Points, in no order, along strands that fork and pass close to each other.
In the rows, zero is written as 100.
Two points are linked if the straight distance between their rows is under 141. Some points are linked to none.
Terel: [ 96 101  48  92  91 124 101  68  64 105 111 126  97  62 126 126  73 101
 113  93 127  93  80  77  93 126 113 113 119  95 132  84  89  97  62 104
 109 145  85  99  62 109 135  97 106 150 140  86 101  91 109  69  87  93
 126 113 127  80  82 113  93 123]
sem: [119 106  92 123  85 128 109 133 131 109  97  97 104  96 123  88  76  85
 102  71  84 130 117  49 128  72 141  84 132 105 126 108  68  93 106 116
  89  97 101 116 115  49  65  99 112  60  98  96  78  84 125 127 128 114
  80 106  64 102 102 109  69  65]
zoros: [112 100  50 104  67 107  66  72  61  93  93 116  72  76 101  95  99  95
  94 116 115 107  90  87  96 144  97 122 102 102 110  73  75 109  67  77
  98 151  80  88  70 126 113  71  95 154 114  86 109  75  90  68 100 101
 139 116 126  74  85 105 139 120]
Popu: [ 81  94 119 112 127  87 112 104 105  14  97 122  85  92  76 122 130  97
  74 143 121  78 109 127  67 129 145  89  66  73 115 105  76  96  95 109
 101  68  82 103 110 122 161 105 123  96 107  91 111 111  90 105  85  72
 134 103 105  87  84  63  95 113]
kup: [134  89  71  68  91 138  56 121 117 126  75  83 107 109  44  98  74 110
  92 101 122  94 104  34 124  88  83  83 115 122  81  90 126 120 100  67
  88 125  81  77  95  94  91  87  98  60 100 101  76 103 107 130  96 146
 102  90 119 113  91 113  84  85]
lufub: [ 90  98 122 102  78  93 103 102  91 119  94  85 124 102  81  91  92  85
 107 103 101  84  78 127  95  87  56 103 113  94  79 104 131 106 112  91
  90 106 120 106  94  98 103 112  74 110  96 103 107 124  79 103  92 113
  89  82 118  81 124  96 115  92]
pifi: [ 94  97  87  91  85 120 125  56  61 105  99 122 109  71 113 133 107  98
 102  87 103  80  95  79 101 134  93 109 102  84 109  82  92  93  68 117
  98 135  81  83  81 122 130 118 120 134 151 110  88  93  86  73  85  63
 119 110 145  90  85 117  86 126]
Toteb: [102  75  82 114  96 142 123 112  79 126 110 132 104  79 157  69  51  97
 122  65  84 113  81  74 141 106 121 124 128 103 124 110  87  83  98  99
 118 130 108 102  92  95 108 105  84 102  83  82  98  91 108  84 121 125
  85  98  78  54 107 119  82  96]
soge: [121 115  77  90 110 105  66  79 103  73 109  91  97  64  87 144 105 112
  68 110 152  91  95  98  79 115 140  82 101  85 140  99  88 113  71 111
  99 116  87 110  87  68 116  73 157 126 134  84 105 114 128  90  88  97
 126  99 101  89  92  97  76 113]
rivep: [ 82 115  96 136  98  92 122  76  71  63 109  99 100 104 119 105 140  98
  95 114  94  82 108 136 109 123 112  98  83  89  94  98 105  95  84  93
  84  71  92  94  95 127  93 102  88 133  74  94 100 113  87 121  88  61
 119 108 112 105 109 109 121 125]
kula: [113 124  60 113 105 136 108  87 101  77 128 101 121 102 144 126 118 111
 107  89 106  89 106 139  91 125 145 117 101  97 120 111  84  75  67 111
 105  62  88  91  42  86 118  92 118 122 117  83 124 110 124 112  99  84
 116 121  88 119  89 136  70 129]
lepa: [102 108 108 117  79 111  65 102  71  64  95  96  54  54  87  96 138  91
  86  93  87  95  82  95 108 145  84 122  65 110  94 104  73 115  82  69
  84 132 100 105 115 122  95  70 111 138 125 112 137  82  80  86  97 101
 134 122  99  41 111  82 140  97]
veki: [ 78  83 114  89  65  65  90 114 113 109  65  78 104 122  72 119  99  82
 110 115  80 100 148 109  86  62  63 105 122 109  71 108 128  85 131 109
 124 104  95  85 110  89 122 109  83  86 111 132 104  93  63  76  96  89
  74 105 124 125  75  82 125 111]
faved: [137  92 108  45  84 117  59 131 110 123  88  86  57  88  69  81  86 119
  89  76  89 108  93  33 120  71  66 108  96 141  96 108 116 116 103  81
  87 111 106  90 126 108  74 108 113  78 129 115 117  71 119 100 106 147
  77 105  77 118  81  78 100  58]
konaz: [ 84  86  94  83  94  90  26  82 156 115  66  93 100 126 112 130  88  87
 110 137  86 121 118  91  84  92  83  84 105 107  97  95 110 120 100  73
 108  97  80  78  83  88  73  84  73  79  84  86  97  86 106 132 102 136
  92 113 112 136  78  95 116 126]
Pob: [112  93  60 108  95 124  91 112  98 118 116 110 112  75 143 100  50 108
 115  69 112 116  93  78 119  97 125 111 132 106 132  97 106  93  84 100
  94 116  92 106  82  64  95  71  91 114  81  71  92 103 128 101 122 129
  95 101  74  63 113 114  79  94]
pobuz: [132 123  98 122 116 112 103 119 138  96 125  83 113  91  86 112 105 112
  80  84 135  89 106  93  95  81 169  58 101  71 115 102  72  98 114 126
  94  84 101 118  95  62 112  80 130  67 113 110  91 120 123 121  95 106
 106 101  70 124 113 111  51  84]
livad: [ 90 102 126  99  86 101 121 106  76 113 108  93 109 137  94  74 107  93
 100  75  84  99  76 114 114  65  48 123 123 116  85 109 157 111 122  92
  79  89 114 100 115 100  85 136  86 106  64  80 101 104  75 109 100  96
  80  63 100  92 129 109 114  76]
fupal: [102 101  94  99 151  87 132  94 110 122 143 110 106 136  92  80  83 109
 117 103 104  84  87 158  98 113 131  80  74 120 121 101  81  96  99 116
 148  61 120 139  96 125 112 109 110  97  70 103  71 101 138  96 106  95
  83  91  75  94 113  89  83  91]
lufus: [109 125 125 125 102  67 130 133 120  91 133 114 109  70 122 101  97 105
  82  59 120 123 108 117  83  77 126  86  92  72 119  99  73  89 120 143
  73  93 113 133 127  83  81  89 143  91 132  99  94  95 114 100 133  91
  87  82  86  91 114 104  81  43]
puge: [121  87 105  71  76 104 129  91  53 123  93 102  98  96  59  51  90 113
 107  86 107  89  86  85 113 100  72 115 127 110  79  86 116 116 103 100
  99 116 102 102 114 135 118 119 117  90 122 121 107  78  79  80 111  86
  66  88 113 109  74  87 118  82]
dubi: [102  94 129  80 129  58  99 117 115 108  99  98 113  99  46  95  86 110
  95 141 156  71  70 127  58  94  86  94  83  81  74  90 118 114 113 105
 114 100 132 120 104 117 136  91 102  87 117  95  90 136 106  94  78 113
 107  67 127 115  99  75 117 103]
Balo: [131 105  93  91  67 116  85 100  88 126  74  86 131 129  53  97 110 103
  88 111 102  74 129  89  96  93  76  80 152  92  80  99 140 109 103  91
 116  95  75  72  87 103 115 107  82  76  69 123  88 112  67 118  98 109
  81  80 131 145  98  97  96  99]
rotu: [129  99  91  53 128  95  84 123  97 148 113  82  77  91  32  75  93 139
  96 112 137  78  79  80 101  87  85  89  80 125  76  94 121 123 117  94
 102 100 124 108 110 127  86  77 117  83 105 112 108 112 130 115  72 130
  95  81 105 137 102  78 122  93]
dulo: [ 68  96 112 115  84  91  92  60 105  67 100 122  85 119 156 119 113  89
  98 113  69 131 115 107 117 102  87 113  90  95  97 104 106 108 109  96
  92  92  86  89 111  77  59 129  68 126  80  82 115  77  86 111 123  73
 114 117  85  89 103 121 121 115]
zaroz: [ 79 108 116 110  78  95  92  84  87  94 105 103  90 134 118 107 122  98
  82  86  67 117  88 111 119  82  69 125 115 111  90 116 142 114 120  91
  81  81  84  89 112  78  61 125  60 119  59  77 123  86  89 118 107 100
  99  80  83  83 131 129 123  82]
Gavid: [ 97  88  96 132 136 111 165 119  98 101 153 124 117  99 158  68 106 113
 115  52  72 116  80 148 116  91 135 128  80 101 112 117  59  71 119 137
 102  72 131 136  91  97 105 111 107  84  98  70 107 111 110 107 114  77
  92 104  69  73 127 125  64 101]
Bod: [125 100  57  98 103 105 127  83  63 106 129 129  77  85  92  67  73 123
 109 101 115  92  84 135 114 143 120 133  88 101 116  82  67  87  82 104
 124  91 119 118  83 136 124  68 108 124  91  83  97  98 112  83 120 101
 105  99 108  77  94  87 112  90]
zufo: [ 85  85 118  63 114  76  28  99 160  94  54  95  79 104  86 150  92  95
  76 157 116 115 119  73  73  95 108  99  85  95  96  93 100 120 107  80
 122 111  89  74 105  88  99  68  97  81 118 106 114  93 106 106  84 127
 106 110 100 131  63  78 114 129]
Lesav: [103  95 105  81  82 109  59 121 108 130  90  79  67  94  90  80 104 111
 111  87  68 110  82  79 119  96  69 116  98 139  85 116 112 119 102  71
  81 107 118 107 115 106  59 101  90 104 102 109 132  86 114 111  97 137
  81 118  68 105 108  80 119  87]
gid: [119 113 117  89 141  79 123 110 120 108 136 101  83 145  79  54  71 119
  88  91 120  96  99 138 104  99 108  76  64 116 109 109  72  88 117 106
 145  56 131 137 118 125  94  93 114  65  74 114  83  97 123  98 141 109
  69  66  72 104 100  69  87  63]
kolok: [125  88  76  85 112 120 151  95  65 134 107 129 117 131 112  31  77 109
 128  95  73  92  83 139  98 131  93 130 118 107 102 102 106  78  97 102
 134  87 107  91  81 134 106 111  68 110  52  95  85 113  92  87 124 111
  87  86 123 101 121 110 108  92]
gen: [107  88  85  86  96 129  28 115 129 116  64  90 104  95  70 119  78  72
 105  91  96 120 105  26 107  94  54  90 111 133  75  89 121 117  78  67
  87 126  80  80  93  93  69  72  75  71 102 107  71  86 104 127  94 135
  70 109 119  88  78 114  95 107]
vipa: [133  80  80  78  80 100 136  97  64 132  86 100 134 126  51  55 107 109
 101 107  92  75 109 111  83 105  74 104 150  98  69  87 118 103 112 114
 121 103  94  78 102 129 121 121  97  80  95 127  88  95  71  82 110  89
  72  85 131 131  86  93 100  99]
duk: [103  95  98  94 140  87 126 109 118 134 128  90 137 129 100  90  78 109
 128 110 116  78  68 144  83  92 115  84  96  98 102  97 114  97 104 106
 116  75 134 134  86 114 115 120  86  82  68  84  70 129 129 101  90 108
 102  83  94 111 123  94  84 106]
nava: [ 58  75  98 115  91 104  90  91  87 114  94  99  94  79 126 108  98  67
 123 116  86 115  87  83 114 109 116 118 117 109 103 101  89 113  94  84
  98 130  99 114 104  94  86 102  82 120 108 101  90  94 106  90  88  93
  99 116  85  79  95 103 126 136]
Napav: [130 133  83  83  84 108  51  93  64 110 101 100  72  76  59  98  88 114
  85  75 145  88  91  67 106 116  70  99 105 105 106  94 109 121  79  82
  84 158 111 112  91  94  88  58 128 131 121 102 119 103 120 105 104 125
 112  97  96  71 110 107 109  73]
nitu: [ 70  99 108 121 122  77 131  89  87  49 107 105 109 125  91 114 138  97
 103 117  98  73 127 136  85 108 110  82  85  94  75  97 101  77  82 110
  97  78  92  96 102 139 138 126  92 110 101 106  83 111  86 109  72  40
 108 110 118 143  76  86 110 132]
giv: [126  79  84  79  97 140  99 123 136 123  90  81 107 105  62  94  57 108
  99  97 117  83 104  32 126  59 111  76 113 105  96  79 121 116 111  95
  90 103  76  79 108  88  99 117 112  41 103 101  51 112 106 109 102 136
 101  76 117 105  95 103  63  75]
Poz: [114 126 108 119 112  95 109 104 124  47 112 111 103  88  94 124 123 110
  65  82 129  92 129 110  92  96 170  75  85  62 108 113  64  85 115 132
 106  70  89 114 106  73 131  89 130  77 121 116 106 111 109 111 113  72
  96 106  79 129  79 108  55  81]
vor: [119  95  69  81  87  99  74  88  90 113  96 109  73  76  80  83  78 117
 101 123 113  99  73 109  90 142 110 132  93  93 104  80  76 110  95  84
 119 117 114 115  96 121 122  77 108 137 114  87 123  87 122  76 124 106
 116 105 103  73  92  77 125  90]
nidit: [153 114  92  49 141  95  90 125 109 131 128 105  61  94  48  68  72 145
  79  98 148  89  68  67 110  86 102 110  57 113  98  87  94 107 118 114
 118  99 145 122 118 105  78  64 150  87 110  95 118 110 140 101 112 139
  87  78  86 110  96  72 105  78]
tavi: [105 117 140 104  86 102  86  98  63  95  91  83  74  59  67  79 122  95
  96  81  91  85  74  90 106 114  61  99  75 103  82 112  98 118 101  82
  84 138 118 116 125 107 103  81 110 116 127 138 128 102  87  86  86 110
 103 103  85  49 114  76 121  80]
Koto: [139  93 105  63  64 116  96 109  86 126  88  95  88  87  56  43  76 105
 104  65  97  92  68  61 103  76  44 110 116 122  92 105 128 117 100  92
  95 116 116 105 111 119 103 142 117  75 126 109 116  79  91  86 111 129
  70  84 103  99  82  79 101  52]
Pata: [100  85 124  75 126  78 132  93 109 102 127 136  98  74  96 107  71 111
  83  94 124  83  80  94  93  90 118 105  76  75 118  81  71 108 112 140
 113 103 106 132 117 132 153 125 132  97 148  88  99  87 117  60 125  66
  92  73 113  80  87  81  74  87]
kolop: [ 75 101  97  96  81  63  96  68 106  85  95 105  66 115 115 103 107 104
 105 127  65 120 133 124 106 109  84 120  83 102  84  84  90 101  99  81
  97  79  87  95 117 131  79 131  83 134  91  92 115  64  91  82 129  74
 112 111 106 111  72  89 146 110]
Gitak: [ 74  78 110 106  97  65 122  92  94  99  89  87 117 123  91 121 109  86
 118 135  82  86 124 129  76  92  98 100 119 101  74 100 101  81 112 116
 114  89 111  95  99 118 134 128  83 111 102 110  85 100  80  82  77  65
 103 104 124 134  90  94 118 130]
sos: [107 106 115  94 111 103  47  93 126  73  82 112  62  92 115 115  99  71
  93 110 107 118 136  56 113  96 126  85  93  90 101 112  74 130 100  97
 100 123 103 110 110  68  64  73 110  80  94 128 103  93 117 125 112  97
  83 124  62 115  82  83 106 110]
punup: [ 97 115 118  79 102  93  62 132  93 114  96  80  60  64  72  90 133 108
  95  84  77  81  90  86 101  93  56 105  88 126  60 123 105 118 100  80
  81 114 123  98 109 108  78  85 102 111 118 134 145  99 101 100  64 129
  87 108  79 119 118  70 124  87]
zuv: [ 92  89  81  90  93 106  71  81 129 127  76  95 108 137 110 108  97  97
 112 121  72 107 114 106 111 102 105  86 115 113 103 104 115 105 101  81
 116  78  84  92  91  96  84 112  67  97  47  93  96  98 114 122 116 118
  91 105  94 124 102  96 113 115]
mafe: [118  83 119  94 102  96 139 126 118 116  95  91  99 142  64  33  71  97
  95 104 100  79  84  98 103  75  97  82  96  79  90  99  97 111 132 108
 109  92 119 102 108 118 127 130  92  38  87 125 100 117  70  68 121  96
  70  66  83 114  96  73  75  72]
taz: [ 71 117 105 155 119  81 135 105  70  39 129 110  84  98 122  86 146 101
  90  85  97  92  94 133 119 114 123 100  65 107 105 102  98  99 101 110
  69  62 105 125 123 121  83 105 111 118  71  76  96 112 105 138  88  52
 117 107  92  82 132 102 123 105]
mip: [109 126  93 130  76  93 131 131 114 111 133 112 123  59 141  94  96 110
 105  52  89 148  95 116  98  86 130 110 128  94 123 104  60  83 114 152
  81 100 124 122 122  57  76  75 137  93 123  86  97  88 115 112 129 102
  92  82  85  72 108 119  75  45]
Tak: [112  82  84 108  71 143 105  87  52 120  74 117 116 107 122  84 100  86
 116  81  63 107  98  70 125 120  63 119 135  98  95 104 111  96  93  80
 108 134  70  63  85  93  85 114  76 109  84 112  91  96  56  93 114  95
  78 102 116  74  98 128  98 105]
duzus: [103 113 136  84  98  81  89 133 138 100 100  75 103  99  96 105  90 103
  82  82 113 116 116  88  96  63  75  84  85 100 104 113 139 110 124  92
  60  90  97  89 130  78  72 111 110  80 102 110  99 106 109 117 128 130
  92  81  75  97 119  92  99  51]
Vemer: [ 83  94 122  92 139  61  89 117 107  59  91 101  92  91  49 111 119  97
  86 164 142  74  83 130  50 111 112  94  80  81  91  99  98 102 107 101
 107  91 109 111 109 124 152  84 114 104 111  93 113 116 106  87  71  95
 127  85 120 103  95  58 129 106]
bato: [104 102 104  68 121  66  79 131 116 136 101  73  95 107  45  88 106 124
  99 133 119  86  93 128  77  87  75  94  86 120  70 108 127  98 124  89
 119  80 126 108 112 133 102  87  86  82  89 114 111 115 117 108  82 124
 104  80 118 145 111  74 135 100]
zozug: [ 75 104 136 105 127  89  73  97 114  12  78 110  67  71  98 125 135  73
  80 145 117 117 129 107  74 129 124  64  71  67 117 127  84 116  98  99
 100 105  75 102 108  78 121  85 114  96  97 115 122 100  90 101  85  90
 136 120  97  86  81  63 111 118]
remu: [116 118 109  96 109 103  85 112 127 104 103  74 123 103  94 134 102 107
  90  97 138  78 110  84  98  77 135  60  98  87 112 105 116 118  99 101
  90  92  83  95  94  67  95  96 113  70 102 106  73 128 118 127  91 115
 111  95  87 131 111 108  65  92]
tiped: [ 52 105 104 118  95  78  92  63 114  78  86  89 116 124 149 137 134  77
  98 157  84 121 102 138  77 107  86  98 106  87  95  87  98  80  86  92
 103  96  99  77  71  90  96 101  73 141  83  63 112  93  74  91  59  80
 144 112 126 109 102 122 111 147]
tisis: [ 92 104  67 119 103 117 115  79  90 108 129 113  87 108 148  90  96 116
 123  88  74 120 103 116 136 107 143 120 107 122 127 113  86  91  99 106
 111  77  88 113  92  85  69 108  85 118  51  77  98  89 124 111 114  91
  91 119  75 105 109 114 103 114]
fub: [ 99 113 110 151 114 101 151 116  78  76 142 109 108  83 135  68 127 103
 103  65 100 105  79 135 124  99 138 100  82  98 114 107  78  96 114 116
  76  78 126 139 104  90  85  91 116  91  82  75 101 113 108 124 100  73
  92  98  74  72 140 117  91  83]
feki: [129  95 101 111 119 116 154 112 109 116 144 114 121 115 119  73  84 105
 106  54  99  86  93 114 111  80 126  91 105  85 105 101  70  87 109 131
 105  69 113 129  80 104 110 121 108  72 111  94  99 121 118  93 118  93
  79  77  79 104 116 119  34  79]
Tik: [ 97  88  86  99 124  88 145  87  77 112 103 116 128 160 109  61 106 113
 111 104  70  91  94 158  85 129  72 120 107 116  80  94 110  71 104 101
 117  69 118  83 111 151 105 118  55 129  55  96  88 102  91  92 110  71
 102  87 132 129 118 113 123 106]
kop: [122  94 123 121 107 110 145 131 127 107 118  95 121 135 108  80  87  92
  93  57  96  88 106  94 108  58 117  66 115  79 106 107 105  92 118 125
  81  75  97 102 112  87  92 150 106  61  91 104  84 119 100 101 121  96
  76  77  78 114 128 110  46  66]
mizo: [ 68  80 112 103 115 108 137  85 108  76  67 115 127 117 156 143 143  87
 113 124  60 105  93 110  86 140 102 118  73  78 100 113  77  60  77 112
 106 106 102  52  84 100 133 134 105 117 133 103 116 105  62  86  73  67
 137 142 125 101 106 125  71 150]
mor: [119 110 113  95  76 103 109  76  63 108  79 104 126  90  80  99 103  95
  98 100 119  75  79 133  90 130  77  88 110  70  94  84 113 105  92  85
 101 121  99  86  87 112 121  84  96 120 112 107 104 131  84 101  92 107
 109  87 124  75 113 112 100  90]
lata: [ 77  77  67 112 122 114 147  89  96  86 103 125  99 107 146 104 133 102
 116 119  62 104 100 124  90 135 114 139  61  98 104  91  79  51  72 106
 102  78 101  72  79 129 116 128  86 134 106  84  95  95  85  88  73  65
 155 146 121 110  95 117  99 156]
tazal: [ 97  86 129  76 105  70 120 138 125 108 107  86 105 113  84 104  68 103
 101  83 130 105 118  88  96  27  54  96  88 105  95 103 141 106 122 107
  79  85  95  87 132 111 113 139 101  64 108 106  70 118  91  91 108 121
  85  60 101 111  96  95  99  75]
fiba: [ 76  79 116  93  76  85  86 126 126 111  84  73 102 118  74 122  79  76
 101  95  82 111 145  86 105  29  35 102 112 129  84 113 161  90 125 102
  98 100  92  82 117  81 101 127  95  68  93 105  84  95  66  98  99 120
  72  83 123 111  86  95 113  97]
Saka: [ 92  89  68  79 113  90  97  97 107 139 116  86 111 108  95 112  75 120
 130 121 110  93  84 119  96 100 115  96 113 108 116  88 124 112  88  92
 109  83 100 109  86  96  99 105  92 109  75  81  77 110 135 100 100 121
 110  98  99 111 106  92 105 114]
zazof: [ 83  95  63 116 115 129 129 101 100  73 121 110 114  93 161 115 116 111
 115 111  83 101  87 142  90 133 144 125  84  92 125 110  80  63  67 106
 109  78  98  75  47 100 131  99  97 132 100  68 129 110 103  87  84  92
 142 137  95  90 100 125  88 149]
ded: [120 117  87 115 103 130 115  81  95  58 116 107 105  84 114 129 124 108
  79  73 116  80 125 118  99 119 159 101  93  79 112 102  59  83  82 121
 106  71  92 105  68  95 132  91 126 103 130  98 111 114 100 122 104  67
 109 116  94 103  84 120  56 111]
Mume: [ 86 101 117 108 111 111  60  81 135  56  81 103  93  85 139 139 112  71
  90 130 115 120 119  93  85 128 142  66  94  83 126 111  76 130  75  94
 116 117  93 103  94  66  98  79 110 100 112 101 109  99  99 115  99  96
 112 134  67  82  79  95  87 137]
Pipov: [ 84  96  66 102 120  94 120  73  85 127 110 108 129 145 123  98 106 114
 122 125  70  99  88 148  79 115  94 122 126 118 102  88 125  62  98 104
 107  69  95  81  77 120  94 117  49 140  43  73  90  96 113  84  85  99
 122  89 129 136 117 126 116 122]
luz: [ 96 113 131  97  94  79  74 109  91  64  74  99  70  90  55  80 138 113
  82 120  97  77 113 115  93 117  88  98  70  90  68 119 110  94 112  81
 100  94  90  90 125 122 129  91  82  99  92 143 143 101  72 107  96  81
  92 121  95 119  89  68 130  82]
bapu: [103  91  94  87 107 128 101 112 128 125  96  84 146 112  99 130  82 100
 105  92 103  82 106  75 108  71 111  69 121  96  96  95 128 107  90 103
  96  90  73  90  82  81 110 134 100  64 108  92  60 123 114 119  88 118
 104  88 109 120 107 118  53 104]
morap: [116 101 108 111  96 114 106  90  68  83  99 109  74  67  69  94  99  99
  70  85 130  82  91  62 120 106 128  91  87  80 119  92  62 104 106 112
  91 136 107 132 118 103 127  88 142 101 132 112 101  97  99  82 101  79
 102  95  90  62  91  93  91  83]
noka: [106 100 106  86  87 124  30 127 129 111  68  72  86  90  55 114 100  78
  92  89  72 110 122  41 103  64  37  86  89 136  62 118 131 108 104  74
 100 115  87  76 108  92  68  75  84  60 102 137 109  91  76 125  76 141
  61 115 106 118  82  97  86 100]
Pes: [ 63 101 107 136  90 105  55  82  90 106  94  94  98  88 120 118 109  70
 102 107  85 131  88  73 105 110  76 117 109 114  98 105 112 126  87  68
  87 132  89 104 104  68  45  72  72 126  80  98  95  90  98 104  83 111
  89 118  84  62 103 124 128 134]
nis: [112  83  78  90 104 122 143  92  68 137 121 121  97  94 126  50  50 110
 130  81  90  96  74 114 126 118 121 126 100  94 118 102  71  86  99 104
 135 104 120 117  79 112 115  97  93  96  76  91  87 104 111  79 119 113
  83  91  93  70 105 101  87  89]
kolon: [ 87 108  70 126  65  91  76  89  90  76  87  95  76  68  96  84 144  83
  97 126  72 114  80 109  86 141  81 131  73 102  85  74  77 105  93  59
  82 119  83  80  90 133  98  79  88 144 110  86 125  73  68  80  89 103
 154 133 133  69  99  95 161 125]
Pufut: [108 124  69 130  81 100  90 119 114 102 134 105 122  63 153 101  89 122
 106  65  97 140 107 114 108  99 144 121 135 111 134 110  77  90 102 126
  89  90 108 109 102  33  73  58 109 106  79  80 108  99 120 130 131 107
  96 102  69  76 122 119  85  82]
pako: [128 117 105  88 107 106  82 126 124  99  91  96  66  96  90 100  87  99
  92  87 112 121 134  31 124  65 139  88  90  99 113 107  83 110 123 111
  90 102 102 104 126  68  54  78 129  54 106 121  78  84 130 124 119 110
  79 104  69 143  82  92  98  68]
lezo: [ 62 100  70 123 107  92  92  71  94 114 110 106 106 133 147 119 112 114
 113 136  76 119  80 125 100 104 102 126 112 105 110  93 125  87 102  96
  94  87  78  90  73  82  80  99  40 138  46  59 105  93 102  94  74  96
 133 104 106 113 112 131 114 140]
guv: [ 74 116  94 107  76  60 111  64  86  91 100  96  77 132  89  76 134 110
 108 116  67 117 124 131 112 102  64 112  98 134  61  90 118  95 107  96
  98  69  98 104 114 139  64 124  63 114  60  99 114  62  79  99 101  64
 100 110 124 149  81  97 161 118]
kibog: [103 122  83 114  90 111  40 101  81 104  95  94  82  83 107 110  89  87
 102  69 115 122  94  44 111 113  79 103 112 123 114  99  98 125  71  66
  78 152  96 105  91  78  56  53  97 126  98 102 102  91 120 109 109 127
  94 117  78  60 106 127 112 101]
nagan: [129 126 120 139  87 129 132 131 107 103  96  77 102 108  95  62  91  85
  96  56 100 116  97  61 123  64 122  69 120  90 123 100  89  95 123 106
  68 100 106 106 127  66  52 107 123  63  92 110  89  98  98 114 114 120
  82  93  76  93 135 102  64  50]
vido: [ 61 111 141 111  99  82  88  57 114  67  71  86 116 100 129 168 125  75
  98 141 100 113 119 124  59 105  87  78 100  80 112  98  95  98  70  99
 112 106  76  81  80  90 104  99 104 129 120  88  98 101  77  78  65  85
 131 109 124  92  89  97  94 139]
Kese: [113 104 135 111 113  81 132 124  97  77 105 107  81 139  86  26  92 111
  98  92 100  82  98 123 119  99 107  84  71  91  88 113  88  88 124  91
 118  65 130 122 130 136 121 113  93  55  68 125 122  94  94 106 130  77
  71  84  70 105  95  66  96  64]
Nelip: [ 80  87  96 118  72 120 101  57  59 118  66 107 126 103 119 120 114  75
 116 104  65 105 121  80 106 100  60 109 124 104  82  91 102  98  88 105
 113 130  78  73  85  87  85 102  82 108 109 122  76  88  48  81  86  73
  74 111 133  97  79 116 111 130]
gimo: [ 77  80 129  63 106  80  74 112 140 109  76  82  99  82  70 148  81  94
  84 129 132 100 121  59  94  71 100  92  91 102  91  96 123 113 116  92
 109 115  89  94 115  89 113  92 106  69 136 117  81 104 102  89  79 125
 100  92 108 108  76  85 104 116]
numit: [ 73  96 146  84 105  91 127  80 109  69  65 104 129 113 144 160 119  95
  99 125  87  98 107 124  71 124  99  85  91  69 104  99  83  80  80 115
 109 110  93  60  92 106 148 120 114 117 137  95 116 109  68  79  85  76
 131 103 119  81 101 108  69 116]
Senu: [ 81  83  84 119  84  89 134  75  73 102  75 103 136 115 112 122 132  82
 114 119  64  99 131 114  81 113  61 119 121 100  71  84  96  66 101 123
 110 105  98  68  84  99 100 105  82 113 107 109  90  92  49  86  64  49
  99 129 164 135 103 119 109 145]
ledez: [ 69  82 114 102  98 104  80 101 110 125  89  86 107  68 102 133  77  64
 111 101 101 108  98  39 106  81  92  90 117 112 104  98 107 120  94  98
  94 129  91 113 114  85  86 101 102  88 132 112  68  97 118  95  79 101
  85 104  90  83  90 100  96 126]
mepad: [116 111  90  89  70 114  67  60  63 117  79 100 115  90  80 117  88  99
 102  87 121  92  96  90  95 119  54  78 128  90  96  86 122 111  74  81
  95 145  79  88  76  96 110  74  96 126 120 107  91 105 100  97  96 127
 117  94 125  75  97 119 106 101]
Beliv: [ 80  83 104 104 113  93 119  99 118  99 122 101 127  94 154 133  94  94
 102  92  95 107  94 124  90  95 122  97 108  92 126 103 103 100 100 120
  80  92 101 116 101  73  99 124 106 112 111  77  98 104 118 104 114  90
 106 109  74  83 118 121  82 106]
von: [108 136 152 101 103  65 113 137 107  74 110  89  82  84 100  91 108 104
  85  65 113 122 117 100 100  75 102  97  82  92 112 114 104 106 126 106
  64  94 107 114 140  87  70  97 132  97 116 116 116  91 116  96 132 105
  87  91  72 102 118  91 117  38]

A fork is a point with three links, a tip a point with one. Leave the first point through the second and follow the links. Name the first fork or tip that comes.
nidit / rotu => Gitak
mafe / Kese => guv
nitu / rivep => nidit
kula / zazof => nis
numit / mizo => noka
kibog / Pes => mafe
lepa / tavi => Balo
Koto / faved => zoros

A fork is a point with three links. Follow the links from the first point to the second and name the forks in between, in order.
lepa / bapu => zoros nis
Nelip / tavi => Gitak nis zoros
zozug / duzus => Gitak
giv / Pob => nis
lata / fub => nis Gitak

Follow the links from the first point to the second, and from the first to the third. Name the last point that the two ways share.
ded / Lesav / veki => nis
kop / Tak / Toteb => Gitak
tiped / faved / feki => nis
vido / tavi / pifi => zoros
kup / pifi / tavi => zoros
Nelip / mip / rotu => Gitak
